Points on a hilly landscape, in no order, each with its height.
A ball rolls from a point to whichever of its 4 nearest points has the largest drop for the distance, and stops where none of them is lower. Distance is the straight distance between rows; heights are no part of it.
rerot height 390: [129 150 142 212 168  92 118 130 190 210 178 130 133 149 137 139 212 143
 156 138 105 154 125 188 185 150 167 107 132 197 169]
turuf height 363: [137 131 133 146 163 144 165  89 109 144 136 120 128 104 113 186 153 122
 103 116 110 108  95 139 134 132 157 122 145 148 127]
Pepi height 439: [116 108  87 182  74  91 112 170 161 103  66  79 152 188  99  86 156 139
 180 163 133 132 205 112 138 134  81 127  86 165 166]
peman height 473: [129 143 119 107 160 157 149 111 112 139 195 121 114 120 132 147 126 142
 110 102  88 132  42 182 130 125 144  94 175 118 106]
Bul height 190: [132 118  95 151  72 115 121 141 159  93  98 119 152 161 125  75 125 122
 175 142 131 137 189 107 104 119  88 125 128 124 116]
zini height 194: [126 132 123 169 101 128  88 156 180 131  78 130 167 119 139  79 170 140
 192 170 157 130 178 141 126 104 103 133  99 145 155]
ponom height 365: [142 121 136 195 152 112 130 125 148 158  86 131 141 105  98 172 190 124
 137 144 155 107 154 131 131 115 137 130  96 151 143]
kopi height 538: [124 112 150 134 168 156 135  90 100 159 157 168 108  80 148 171 149 150
  90  87 130  98  97 157 146 147 176 119 138 102 132]
Tusut height 302: [133 107 120 184 114  93 112 154 151 139  76  98 137 146 116 128 162 132
 151 160 145 124 188 124 133 134 132 139  78 162 158]
Peka height 386: [145 118 122 111 148 112 152 141  87 114 113  86  97 130 122 189 101 121
  66 117 123 129 102 110 142 145 128 148 140 134 122]
nizab height 215: [116 144 119 134  96 145 139 152 154 118 103 129 163 141 113  97 131 127
 164 139 105 141 143 108 104 104  96 142 121 117 118]
sapag height 210: [124 127 112  33  98 136 102 177  80  82 137 105 105 172 175  91  53 114
 112 107 144 152 117  93 142 116 104 144 155  93 118]
miv height 169: [116 126 115 105  91 163 108 145 165  96  96 183 151 105 119  74 122 133
 172 141 142 126 178 115  98 119  85 153 116  89 103]
kop height 208: [118 100 114 124  51 112 116 167 120  91 113  96 125 160 137  96 102 139
 141 136 176 143 230  87 137 148 116 149  98  94 139]
lotu height 370: [135 154 126 182 173 110 131  99 165 182 183 130 147 124 139 152 176 143
 136 120  92 132 111 189 170 150 182  98 128 174 142]
rupo height 165: [133 165 128 184 145 131 122 112 197 176 167 157 158 108 145 123 169 133
 175 153 100 132 126 199 154  99 122  99 124 152 135]
vipo height 279: [127 116 143 189 141  93 103 141 156 167 101 143 128 113 124 138 164 133
 133 153 155 128 179 153 158 145 138 142  92 166 157]
mati height 394: [139 137 148 169 174 101 126  83 134 177 193 145 134 114 135 165 160 136
 122 101 116 119 111 171 170 148 185 106 133 157 136]
Bevu height 325: [112 147 123  76 111 192 116 139 132 112 150 169 113 125 164  71  95 109
 158 112 138 125 130 113  87  95 109 141 142  64  85]
zezu height 570: [ 89 178 137  98 128 181 121 117 153 135 212 178 134 115 170  78 118 116
 158 108 104 115  82 180 147 114 139 110 138  66  93]
fufer height 565: [166 103 158 171 166  54 171 102 100 143  71  85 111 140  95 220 143 130
  48 148 115 121 158 117 156 168 152 135 116 206 141]
dem height 555: [138 107 125  60 159 184 133 112  61 123 160 139 103 110 142 144  89 130
  80  82 149 104  83 122 109 112 143 130 153  86 114]
peb height 474: [129 145 118  70 110 142 143 145 107 115 151 109 109 149 140 101  83 125
 121 113 109 127  90 107 118 116 109 128 152 116 109]
fikir height 269: [131  90 144 154 127  67 134 124  89 121  62  78 126 140 107 196 119 137
  87 139 145 137 190  86 163 171 133 144  84 169 167]
bam height 527: [ 87 144 127  89  93 171  75 126 190 120 166 212 156  60 146  62 127 134
 161 107 180 106 154 171  82 121 125 145 119  38  89]
gabu height 314: [136  85 120 159  96 111 128 136 127  96  51 106 148 147  99 126 136 125
 141 133 171 100 204  78 111 128 107 137  99 138 141]
lunug height 301: [155 128 119  67 141 159 162 132  64 111 125 102  98 137 119 165 104 110
  76  92 121 132  48 108 101 119 119 117 167 134  98]
Lugan height 307: [143 108 134 119 135  72 142 120 100 105 107  82 118 157 134 166  87 138
  79 139 145 131 145 105 152 163 154 142 118 154 151]
Ker height 524: [162 102 118 159 119 103 162 134 112 106  51 103 151 146  66 167 148 109
 126 142 112 115 171  95 109 112 109 114 119 175 131]
finot height 383: [146 117 148 167 152 108 140 116 104 169 107 128 128 119 124 164 142 137
 103 152 135 123 142 133 140 147 151 139  99 135 151]
zifo height 478: [142 126 133 179 138  81 168 116 118 127  96 104 125 133  90 178 141 133
 102 152 100 122 137 118 140 145 125 136 112 184 143]
fev height 575: [ 95 138 137  93 144 191 125  97 108 152 203 194 120  83 175 116 125 134
 133  79 137 106  84 172 123 118 161 112 135  66 134]
bigem height 576: [133 152 117  82 128 210 134 120 108 116 152 159 130 137 124 109 129 119
 107 116  93 117  51 128  75  94  99 113 170  91  89]
Desak height 174: [119 110 102  62  91 145 129 137 101  96 113 144 117 146 129  68  88 115
 128 111 151 129 149  70  82  96  93 141 136  57 106]
bepel height 366: [114 153 118 133 109  83 143 172 129 108 149  69 139 173 136 106  96 108
 129 138  98 158 125 109 146 121 107 120 139 157 119]
vez height 379: [141 109 122  73 120 148 129 124  64  96  98 104  95 133 120 149  90 113
  73 107 156 127 105  75 114 138 132 142 137  93 119]
kilep height 328: [122 140 101 110 101 114 162 155 108  91  98  72 137 175 112 123  92 106
 117 141 111 147 140  72 118 123  84 122 137 146 135]
Giz height 292: [111 146 130 188 135 143  74 104 203 156 114 181 146  87 134 102 182 150
 189 153 164 108 144 175 119 101 151 127 115 107 141]
rig height 690: [140 177 162 134 158  87 158 136 148 153 200  89 129 155 139 137 129 118
 125 123  67 165  85 165 169 151 140 101 142 183 135]
biv height 201: [106 110  90  64  69 128 124 171  82  69 110  96 101 165 129  74  91 137
 126 127 144 135 184  57  96 104  99 138 127  81 124]
zut height 82: [137  68 135  31 138 113 110 132  45  93 137 114  65 161 158 148  37 133
  34 128 142 166  71 104 139 185 160 145 143 111 138]
ganuz height 615: [125 143 151 147 134 107 126 125 149 162 193 137 129 126 148 116 116 133
 139 124 102 144 108 174 160 155 141 120 136 138 119]
zul height 561: [131 142 115  51 119 114 143 166  72  98 159  53  95 179 153  99  41 115
  85 146 117 184  60  93 131 135 108 133 185 144 127]
domam height 51: [105 131 145 113 120 168 109 114 127 136 139 194 116  74 145  93 122 128
 135 118 158 101 137 134  97 117 139 139 123  61 100]
Maru height 186: [118 137 145 201 169 116  76 122 167 201 124 154 150  94 141 169 190 134
 132 154 177 112 149 198 148 139 155 110 106 151 158]
Tedoz height 358: [141 126 147 175 156  56 152 140 135 162 145  76 142 141 133 164 129 118
 111 155  85 157 133 158 179 154 139 123 107 209 149]
Vite height 532: [129 150 123 119 140 164 146 103 119 131 163 143 126 136 112 139 125 123
 126 119 101 109  72 138 117 109 119 107 151 121  94]
Rapu height 219: [121  95 108 133  81 111 111 148 121  92  75 112 130 134 105 106 131 145
 146 136 175 123 213  84 121 135 112 133  93 115 128]
resaf height 551: [144 129 139 113 150 181 149 100 100 131 148 152 114 101 140 151 120 121
 108  98 123  85  81 131 115 127 149 136 135  87 106]
fise height 514: [163 121 124 119 130 100 180 133  93  88  86  76 122 132  82 173 124 114
  89 130 103 140 116 109 111 125 103 128 133 153 117]
narun height 206: [123 124 125 179 148 135 124 103 166 142  83 166 141  86  99 132 182 127
 162 152 145  94 126 133  97 108 127 140 131 119 126]
turet height 80: [108 108 127  56  79 139 105 156  93  87 134 139 101 121 168  65  66 126
 126 104 172 139 172 100 125 108 130 148 110  39 102]
zez height 619: [133 149 133 161 153 147 146 117 154 162 176 141 139 128 141 138 147 126
 164 125  81 114  89 171 143 126 141 111 145 136 124]
rigoz height 343: [147 109 126  91 116 140 148 148  74  77  73 110 119 144 101 136  97 119
  87 112 143 132 135  86 108 104 114 133 141  96 115]
rovef height 553: [105 141 121 108 132 195 141 110 118 123 167 165 111 104 140 112 112 124
 136 104 118  99  77 134 112  99 131 120 147  99 100]
Zivak height 434: [131 113 139 202 145  99 153 122 130 147  80  97 139 134 116 160 162 116
 123 152 124 145 158 125 161 144 127 144  91 185 158]
nufug height 178: [120 118 115 129  87 141 111 143 178 115  87 155 157 129 127  88 150 147
 187 138 145 128 185 114 118 116  86 133 112 121 128]
muv height 109: [130 100 139 158 109  46 144 144 118 117 108  65 128 160 125 141 111 148
 122 138 127 164 181 114 176 151 133 143 108 185 173]
tul height 264: [130 106 100 161  96 110 113 160 183 120  69 113 151 131 131  92 162 131
 164 187 133 125 209 123 110 118 102 132  84 150 149]
fotok height 247: [134 115 115 119 101 133 149 139 114  99  89 120 143 144 100 111 111 124
 131 128 121 121 157  90 100 116 106 131 122 115 123]
Pudas height 589: [134 105 139  79 151 150 134 122  63 134 151 121  94 119 142 173 102 135
  62 104 117 129  95 128 148 164 158 126 153 120 138]
Vif height 316: [140 140 114 205 138 129 142 113 160 138  64 119 163 122  76 146 183 125
 156 159 112 130 153 109 107 107 103 129 104 169 122]
Lavob height 99: [143 121 154 101 158 104 157 116 106 132 189  95  96 133 144 156  98 132
  90 114 104 132  84 155 169 170 170 139 140 162 133]
lol height 227: [132 101 111  83 105 183 128 134  86  89 118 146  97 117 118 111 100 124
 110 104 141 115 130  69  74 118 115 144 152  84 108]
zesum height 203: [117 110 125 150 104 126 107 137 155 131 101 137 135  95 129 103 142 139
 183 154 163 123 183 138 133 134 140 157  94 116 135]
Nis height 399: [155 121 106  55 127 147 152 140  52  88 104  79  91 162  91 140  72 110
  66 123 122 148  48  99 108 123 104 128 172 131 107]
sitoz height 586: [130 149 132 166 168 147 131  77 144 154 195 143 143 101 130 161 163 131
 147  83  73 106  67 184 147 119 166  83 152 133 109]
nusu height 367: [119 112 139  90 115  85 129 157  99 106 122 103 122 167 139 143  69 131
  87 127 116 169 134 106 174 172 131 158 117 131 157]
tufip height 556: [138 127  98 180  98  98 155 151 134  86  56  74 171 177  76 152 147 104
 155 161  98 135 178 106 114 125  72 114 120 172 133]
rifi height 297: [115 151 119  68  80 142 113 166 131 106 154 142 129 148 153  69  89 112
 155 123 115 149 115 104 125  96 100 159 143  81 123]
rak height 631: [104 162 131 144 143 142 129 105 139 155 226 147 125 123 162 118 124 131
 142  85  81 145  78 198 175 141 162 111 133 146 130]
Gife height 263: [119 122 138 191 139 127  84 126 204 166  58 162 139  84 109 122 210 134
 172 161 194  86 168 165 109 102 122 126  94 120 155]
detaf height 237: [121 132 124 198 175 123  94  92 207 156  91 169 159  95 107 142 219 134
 175 169 154  90 113 165 124 108 132  96 135 135 142]
Vesi height 336: [151 128 140  94 140  85 152 136  89 112 140  64  97 149 105 173  96 123
  48 127  97 154  58 112 132 156 123 115 163 171 127]
meva height 202: [113 131 107 161  83 111 122 149 149 111  87 115 164 146 126 102 141 126
 173 151 126 130 166 101 121 113  99 136 114 146 124]
raz height 200: [124 154 115 138 148 191 127  97 173 144 148 200 150 114 110 111 163 136
 163 134 104  81  90 136  78  83 107 113 160 104  93]
gitu height 111: [164 110 103  58 149 131 161 133  57  99 124  76  94 147  91 190  82 122
  28 128 117 153  39 105 103 151 132 122 169 142 109]
lin height 398: [173 130 140 167 145  69 176 143 113 118  92  66 127 156  85 207 141 111
  68 142 107 148 137 110 143 146 125 111 129 193 143]
nomov height 175: [138 102 166 135 160  60 138 119 112 155 131  92 119 135 143 178 115 145
  73 133 116 164 147 138 175 178 162 131 117 182 164]
vot height 136: [110 125 127 114 122 178 117  89 181 123 116 207 138  72 121  96 150 154
 164 121 148  95 149 135  75 103 126 129 147  69  98]
sas height 161: [150  95 145 172 157  49 143 147 116 137  82  89 121 153 119 175 127 132
  90 139 131 149 191 110 168 163 134 140  90 209 167]
Bebel height 106: [108 124 132  93 119 207 100  85 139 121 142 236 111  69 130 103 153 141
 153 108 161  79 109 124  59 109 131 125 140  40  88]
tagi height 115: [157 110 153  93 177 107 154 121  79 109 110  75  88 154  99 203 101 131
  37 133 120 153  84 103 143 168 142 117 151 156 127]
Rit height 119: [116 116 122  76 104 124 105 154  91 105 122 114 100 148 158  93  66 122
 114 113 157 142 158  83 144 132 126 144 113  97 136]
Zekep height 234: [120 113 100 106  79 143 149 150 122  73  81  95 127 162 103  98 110 116
 129 114 135 136 189  58  96 104  90 117 127  99 116]
zev height 251: [110 121 127  71 116 160 121 139  82 123 137 158  83 123 155 100  90 114
 121 103 164 117 126 108 126 124 141 146 132  75 124]
suzir height 209: [115 125  96  51  70 139 144 160  77  72 107  88 109 176 136  80  90 123
 110 118 143 147 138  62 102  97  90 146 160  92 127]
sotup height 299: [133 111 152 210 194  93 127  97 146 186 135 156 129  96 116 205 196 138
 111 133 154  88 124 173 159 140 164 126 137 170 157]
forig height 207: [136 149 117 190 143 153 139 109 188 156 127 158 163 111 100 133 187 119
 179 144 105 103 105 147 117 105 119 101 139 160 127]
Dat height 438: [153 165 150 167 143 109 165 111 120 126 115 102 146 131  79 186 152 115
 109 140  62 107 112 125 143 142 125 101 138 188 104]
sesad height 198: [123 132 112 107 105 172 131 124 144 116 114 163 141 122 111  98 117 115
 147 114 123 115 111 116  87 101  90 129 137  83  93]
ripa height 387: [127 141 119 113 123 122 145 124 117 126 130 107 131 130 120 128 114 112
 123 121  87 138 105 105 127 113  98 123 140 136 118]
Miz height 275: [127 144 115 174 134 115 141 149 158 144  96 119 157 145 115 125 157 113
 165 171 102 134 147 144 145 126 116 133 111 166 138]
minu height 643: [113 129 130  63 125 138 124 140  83 117 176 112  89 142 162 117  74 111
 106  98 125 166  91 125 148 140 131 142 158 116 117]
gizar height 351: [180 153 131 204 186  87 163 100 152 165 135 108 136 136  91 194 187 128
 114 147  90 123 116 156 157 134 140 102 137 214 145]
zetab height 353: [138 129 162 172 176  82 135 109 127 173 139 121 123 124 134 183 153 126
  88 128 126 129 144 160 168 165 177 119 124 172 147]
gaba height 477: [162 136 156 188 163  83 170 119 109 159 125  93 135 124  85 204 173 118
  68 154 100 127 119 153 149 152 150 112 129 199 137]
vogis height 548: [128 141 139 115 159 154 126 116 113 157 198 151 117  99 162 130 128 128
 113  83  92 120  79 161 145 126 148 113 151 114 109]
Nagun height 55: [136 161 128  91 132 131 159 135 110 125 173 102 120 152 139 130 103 110
 112 119  84 140  63 126 131 135 115 116 157 135 113]
sola height 519: [123 155 120  79 127 169 130 137 113 132 175 136 117 142 161  91  92  93
 122  88 103 124  74 135 107 113 127 118 151 104  97]
tivak height 359: [131 147 139 181 146  76 124 133 153 190 139 113 140 130 150 149 148 132
 133 134 113 151 155 167 180 142 148 116 117 181 160]
gad height 252: [122 167 134 145 110 125 103 132 180 140 150 152 176 116 131  93 155 124
 174 144 112 148 142 166 144 112 122 131 116 145 131]
vuva height 197: [124 132 124 107  86 145 110 147 135 123 146 154 141 121 159  95 114 124
 163 126 134 130 158 114 115  89 113 147 115 100 101]
Nuva height 543: [126 118 115 119 153 191 141  87 109 136 208 170 121 118 139 124 148 142
 133  77  72 119  34 163 111  93 134  85 177 102 102]
gega height 277: [128 124 143 149 147 149 142 123 125 122 117 145 121 105 113 143 134 117
 123 114 138 112 136 112 117 130 126 142 109 126 117]
kapi height 445: [142 110 118  46 109 129 140 153  77  83 114  91  95 170 122 120  52 130
  75 119 141 151 107  76 130 120 122 147 160  94 129]
rimon height 241: [131 116 137 121 140  69 147 157 111 106 137  59  96 161 129 159  72 124
  75 134 117 180 123 110 172 161 131 120 132 181 154]
zan height 381: [149 103 144 134 177 108 167 103  96 135 121 118 119 121 125 207 124 130
  62 128 111 139 116 124 148 167 152 123 132 151 154]
Livug height 544: [116 125 154 177 173 128  98  83 152 175 175 183 145  87 141 155 171 152
 156 108 145 101 112 193 146 133 175  98 129 114 135]
diz height 400: [128 144 124  80 150 157 159 113  72 119 174 119 110 129 115 157 116 136
  89 112  96 134  47 144 109 134 133  91 180 111 108]
fizup height 405: [104 143 146  97 117 159  97 135 140 143 179 182 130  93 170  93 117 142
 135 114 168 123 142 152 145 127 154 126 118  66 126]
meli height 94: [141  92 125  60 133 157 122 132  61 111 140 134  84 137 162 126  73 129
  91 101 161 128  87 107 133 145 143 155 126  91 127]
kerat height 220: [114  82 114  70  91 131 128 145  86  56  76 100  83 153 125  92  84 131
 124 120 188 115 187  45 105 127 118 163 122  58 114]
doger height 562: [128 124 140  55 149 125 125 141  87 126 213  95  95 138 156 123  91 132
  89 111 100 173  53 152 141 161 155 118 178 147 128]
zemop height 222: [114 167 118 166 130 133  96  96 178 161 189 180 136  98 162 110 154 139
 192 129 119 128 116 180 154 123 136 119 118 117 128]
mitu height 284: [145  99 152 127 127 106 139 138  81 100  81 111 114 146 120 168  99 134
  91 130 142 114 162  84 134 146 144 156  93 114 145]
Pera height 441: [137 144 127  99 122 150 167 152  98  98 111 117 127 148  99 140 109 118
 119 140  97 127  91 104 101  98  93 111 155 145 104]
vis height 675: [136 119 155  56 155 125 115 134  73 125 170  97  93 146 160 138  70 130
  76 106 116 157  77 130 146 172 159 144 150 131 142]
rufe height 459: [128 119 155 137 155 140 142 111 115 137 157 141 121 108 142 130 114 130
 118 109 123 122 112 133 149 149 156 134 122 111 131]
naz height 160: [124 104 123 159 110  96 115 163 126 118  93  94 137 153 139 122 117 141
 139 151 144 158 212 110 160 141 123 147  83 164 167]
zem height 574: [111 130 152  82 124 157 112 103  98 143 198 148  99 104 178 119  82 136
 114  99 135 133 102 164 146 148 176 131 142  74 127]
Mos height 159: [121 157 121 203 159 110  80 123 196 201 126 154 153 117 137 142 209 153
 174 163 151 126 131 189 168 113 140 125 111 158 177]
los height 435: [108 151 114 126 110 162  96 112 204 131 137 196 154  98 129  65 163 128
 204 137 126 107 139 165  97  95 117 123 129  89 112]
nev height 480: [123 133 158 115 130  90 121 142 115 159 153 148 123 127 157 147  98 122
 109 128 140 138 140 146 185 167 151 139 108 140 148]
Gedes height 447: [142 102 109 190 137 125 131 111 171 116  35 133 163 117  85 133 187 130
 157 147 142 112 181 107  80 128  93 123 106 165 142]
Molub height 298: [122 116 141 152 121 160  67 134 210 130  88 196 148  73 122  94 175 149
 186 152 193  76 155 167  69 117 132 144 116  83 100]
Bif height 420: [121  93 121 119 107 118 144 130  94  72  60 113 127 142  87 143 129 127
 107 127 167 109 188  69  91 131 106 145  98 115 129]
pumu height 414: [ 95 147 143 147 125 172 115 110 141 160 180 181 143  92 147  99 145 128
 167 119 168 123 111 178 139 132 167 126 117  75 123]
vizos height 188: [104 111 143 130 115 130 108 138 139 119 107 158 146  86 141 101 130 127
 161 127 172 119 181 131 118 148 134 157 101  95 123]
Libep height 216: [134 136 120 184 122 112  65 128 219 169  77 146 156 108 134  80 218 152
 202 174 156 119 176 179 126 106 109 137  93 144 149]
samaz height 155: [121 123 113 107 104 174 122 108 139  93  91 190 131  87 109  86 138 144
 149 111 150  90 146 107  51 111 113 147 131  64  74]
gegid height 226: [126 102 148 149 127 134 122 136 115 114  80 133 117 108 111 138 122 140
 119 129 172 108 170 103 114 133 140 154  74 119 130]
sezez height 253: [104 130  98 143  89  78 145 175 118  99  98  51 147 191 115 105 107 108
 155 153 115 160 187 102 153 139  75 121 110 161 149]
tobok height 319: [135 114 124 175 151 126 158 103 119 145  97 143 138 117  97 164 157 111
 124 126 128 102 127 119 119 126 129 134 117 143 123]
dogi height 371: [128 126 101  54  95 133 138 163  71  78 101  66 109 179 103 120  72 117
  90 133 146 150  94  74 105 112  99 125 178 114 119]
Zula height 231: [141 141 118 211 187 124 144  82 166 170 141 136 150 120  96 163 196 124
 139 136  95 107 102 173 149  93 145  80 144 167 129]
reri height 224: [139 140 120 172 141 139  95 111 198 144 104 134 173 131 111 110 183 118
 181 152 129 121 138 138 116 108 101 128 127 149 143]
nudi height 559: [111  99 130 104 174 174 110  60  89 157 189 161  99  83 161 158 132 153
 114  55 131  93  61 164 131 120 194  97 141  75 119]
pigub height 558: [139 136 137 144 160 173 143  81 105 152 176 150 114  98 130 161 156 143
 117  94  96 100  80 154 130 108 153 107 146 107 101]
kepe height 442: [140 153 108 158 109 111 175 146 131  91  71  82 170 151  80 128 152 107
 134 148 100 140 149  96 103 112  67 112 140 167 129]
risoz height 508: [114 138 150 125 148 142 118  95 115 169 196 149 117  89 147 146 130 133
 104 106 104 123 105 172 169 154 177 116 147 128 141]
Nuzig height 239: [113 156 119  83 109 191 113  93 151 125 145 217 125 107 113  73 144 137
 163 108  98 103  86 105  50  85  90 120 154  80  60]
bipu height 164: [109 139 121 157 148 172 115  85 171 145 124 191 150  87 120 115 175 145
 167 124 143  78 122 153  94  88 142 118 108  87 113]
kom height 254: [150 137 114 151 121 162 110  76 220 120  71 180 187 117 102 105 183 134
 199 157 124  87 128 132  48  83  76 138 131 139 115]
dag height 517: [117 121 155 150 163 166 116  77 125 152 154 180 124  69 142 147 150 139
 134 109 159  82 106 162 117 121 171 122 137  80 125]
soko height 127: [127 120 134 113 111 134 116 141 131 141 123 128 136 121 159 110  99 132
 135 123 150 134 172 115 122 126 142 150  94  97 137]
Kudo height 609: [130 128 121  74 115 131 139 157  91 105 142  81  95 164 137 123  69 117
 102 125 116 144  82 101 110 137 113 140 158 132 110]
fuba height 639: [105 162 127 132 138 165 131 105 154 144 189 181 141 119 141 124 125 136
 161 104  91 109  90 163 142 107 151 111 134 103 111]
Lovel height 479: [114 171 120 112 108 184 122 121 172 154 172 184 160 116 156  76 130 109
 187 127  90 112  96 149 113  82 119 128 142  89 106]
ditu height 432: [126 146 115  86 115  90 148 161  96 102 139  47 100 162 151 137  70 119
  85 137 109 174  70  98 139 152  98 131 159 169 131]
salud height 255: [125 138 139 162 117 152 115 114 150 152 125 154 140  93 145 106 154 129
 146 137 153 104 154 148 131 119 140 132 102 116 132]
sov height 346: [ 95 152 116 101  90 158 109 137 167 134 167 187 142 101 153  68 121 117
 191 115 143 130 126 143 114 113 120 129 121  71  93]
ropog height 144: [117 124 113  69  84 144 114 161 115  87 133 127 126 152 154  66  93 123
 149 112 150 136 151  95 108 117 111 126 124  98 121]
nilap height 39: [112 180 119  92 101 147 122 163 136 128 182 137 135 130 150  90  87 110
 150 118  85 151  99 124 141 104 106 124 145 119 101]
makil height 312: [136 160 144 116 145  80 174 161 120 116 151  48 123 171 132 143  95 114
 104 132  85 169  96 119 156 148 124 122 141 197 140]
tuvuz height 192: [106 118 131  64 100 176 115 129 114 120 134 190 102  91 138  97 103 133
 129 115 167 108 147  99  88 107 123 145 126  53  91]
bolu height 462: [126 115 137  80 145 139 121 103  94 149 208 122 100 123 169 152 114 145
  84  82 103 143  77 160 161 168 185 124 146 130 141]
legog height 249: [128 141 119  92  94 170 136 117 106  88 105 133 136 141  98  97 127 116
 119 114 113 116 115  78  42  82  78 129 165  96  87]
gef height 289: [132 118 169 160 156  60 128 119 144 160 160 122 117 137 143 160 139 137
 102 126 123 163 151 155 197 177 162 134 108 208 166]
rugi height 384: [144  80 148  79 173  90 134 112  64 113 103  85  86 171 120 182  67 130
  31 113 125 165 105 104 156 188 163 139 133 137 146]
gute height 238: [131 112  98  43  90 146 140 153  51  67  93  96  80 160 120  88  74 126
  87 104 163 136 119  48  88  91 104 136 154  85  98]
manuv height 282: [135 140 124 188 122 111 110 141 201 157 103 114 169 147 129  99 175 113
 184 168 103 160 156 165 158 107  92 135 111 166 143]
nerik height 73: [125 118 100 145  89 106 133 160 123  73  66  67 133 168  96 105 123 137
 145 150 150 110 209  69 115 143 101 148  96 123 147]
nit height 189: [145 164 123 206 147 115 133 114 174 159 128 140 168 121 108 151 187 114
 176 165  91 123 119 161 149 104 114  95 130 180 141]
Doza height 191: [127 118 114 116  94  81 129 166 102 103 109  77 131 169 138 119  84 138
 129 132 139 144 199  76 140 147 120 129  96 141 163]
ves height 256: [137 131 135 180 143 132  85  95 177 159  87 195 149  76 109 135 198 144
 165 139 180  84 141 160  94 121 138 131 122 101 140]
luz height 44: [145  92 159 156 137  42 146 149 118 127 127  57 110 171 129 166 103 137
  76 151 117 172 156 116 178 176 152 123 108 213 181]
bet height 311: [137 124 114 138  97 129 147 123 130  84  71 126 156 138  79 137 138 120
 130 129 134 107 154  77  73 100  79 126 118 121 124]
pedi height 452: [106 157 122  56 116 155 137 151  99 126 211 103 100 142 168 104  77 117
 112 111  93 150  58 131 123 137 119 121 170 105 110]
rade height 214: [107 129 155 158 118  82 110 144 134 146 131 117 133 129 154 131 113 132
 129 146 153 154 172 136 172 154 139 149  97 144 151]
Bedi height 122: [130 147 151 184 134 125  92 124 174 181 141 143 145 110 137 145 169 122
 171 139 133 129 135 187 151 131 152 141 106 153 153]
kazeg height 36: [105 119 142  86  74 126  93 156 101 106 136 145 122  95 163  91  95 134
 156 116 181 140 196 107 143 121 137 160 102  77 129]
Tigen height 230: [144 145  99 177 147 135 117 114 196 143  86 165 163 108 105 134 194 126
 166 158 115 105 149 129 103 111  91 131 119 147 129]
Dipaz height 663: [133  98 134  39 115 104 104 169  62  97 141  86  71 168 168 117  30 140
  59 126 135 178  83  93 160 186 155 145 149 133 157]
Zafo height 410: [139 108 122  64 152 125 148 138  79  97 152  86  93 171 119 149  81 122
  65 134 106 170  57 116 145 170 147 124 153 153 117]
mebim height 594: [114 149 140  86 146 151 115 106 130 153 233 157 126 111 171  95 122 140
 135  92 100 136  62 194 146 126 166  83 138 102 122]
bugu height 315: [110 142 144 163 114 124  81 138 190 168 141 178 161  87 152  89 150 124
 179 155 176 122 161 172 134 120 141 139  84  98 128]
Vaset height 332: [151 106 117 194 124 132 111 110 201 131  50 159 150 101 100 123 198 140
 169 155 164  83 173 147  74 114 101 141 107 137 153]
malar height 500: [127  88 118 188 131 110  89 138 174 131  35 126 132  92 102 123 203 143
 161 153 190  83 201 130  96 129  97 153  95 143 154]
binol height 449: [116 158 108 145  98 143  77 136 212 125 116 163 168 134 151  62 172 128
 217 173 139 141 150 162 111  94  99 116 121 130 122]
Pusa height 199: [117 110 102 130  80 117 110 169 133 129 100 123 139 138 135  75 109 128
 163 127 148 136 195 101 115 116 102 138 100 119 132]
lam height 308: [149 139 127 187 187  99 143  98 135 176 148 136 124 118 112 189 168 130
 124 134 114 112 108 167 156 136 165 114 141 163 130]
retak height 413: [119 128 134 125 107 115 118 137 131 143 158 125 127 121 152 109 109 122
 146 120 122 152 137 136 156 130 147 126 110 117 131]
zomab height 140: [140 137 134 158 138  45 165 147 121 119 123  56 125 174  99 172 106 129
  89 152 109 173 141 102 167 154 119 121 118 210 158]

Call two points neighbours if one is among the 4 nearest of the other. Go from one point of each pair to the other, from neighbour to neighbour, staying as low as possible. Name the highest point that can't be avoided.
domam, meli => zev
soko, luz => kop
Nagun, Lavob => risoz
nilap, meli => rifi
nerik, luz => Doza

Where does a ball stop that starts at each point below?
lotu => Bedi
Dat => Bedi
mati => Bedi
nev => luz
fuba => Nagun
Gedes => domam
Vaset => domam
lol => kazeg
gaba => Bedi
gute => kazeg
mebim => Nagun
Vif => domam
kom => domam
dogi => kazeg
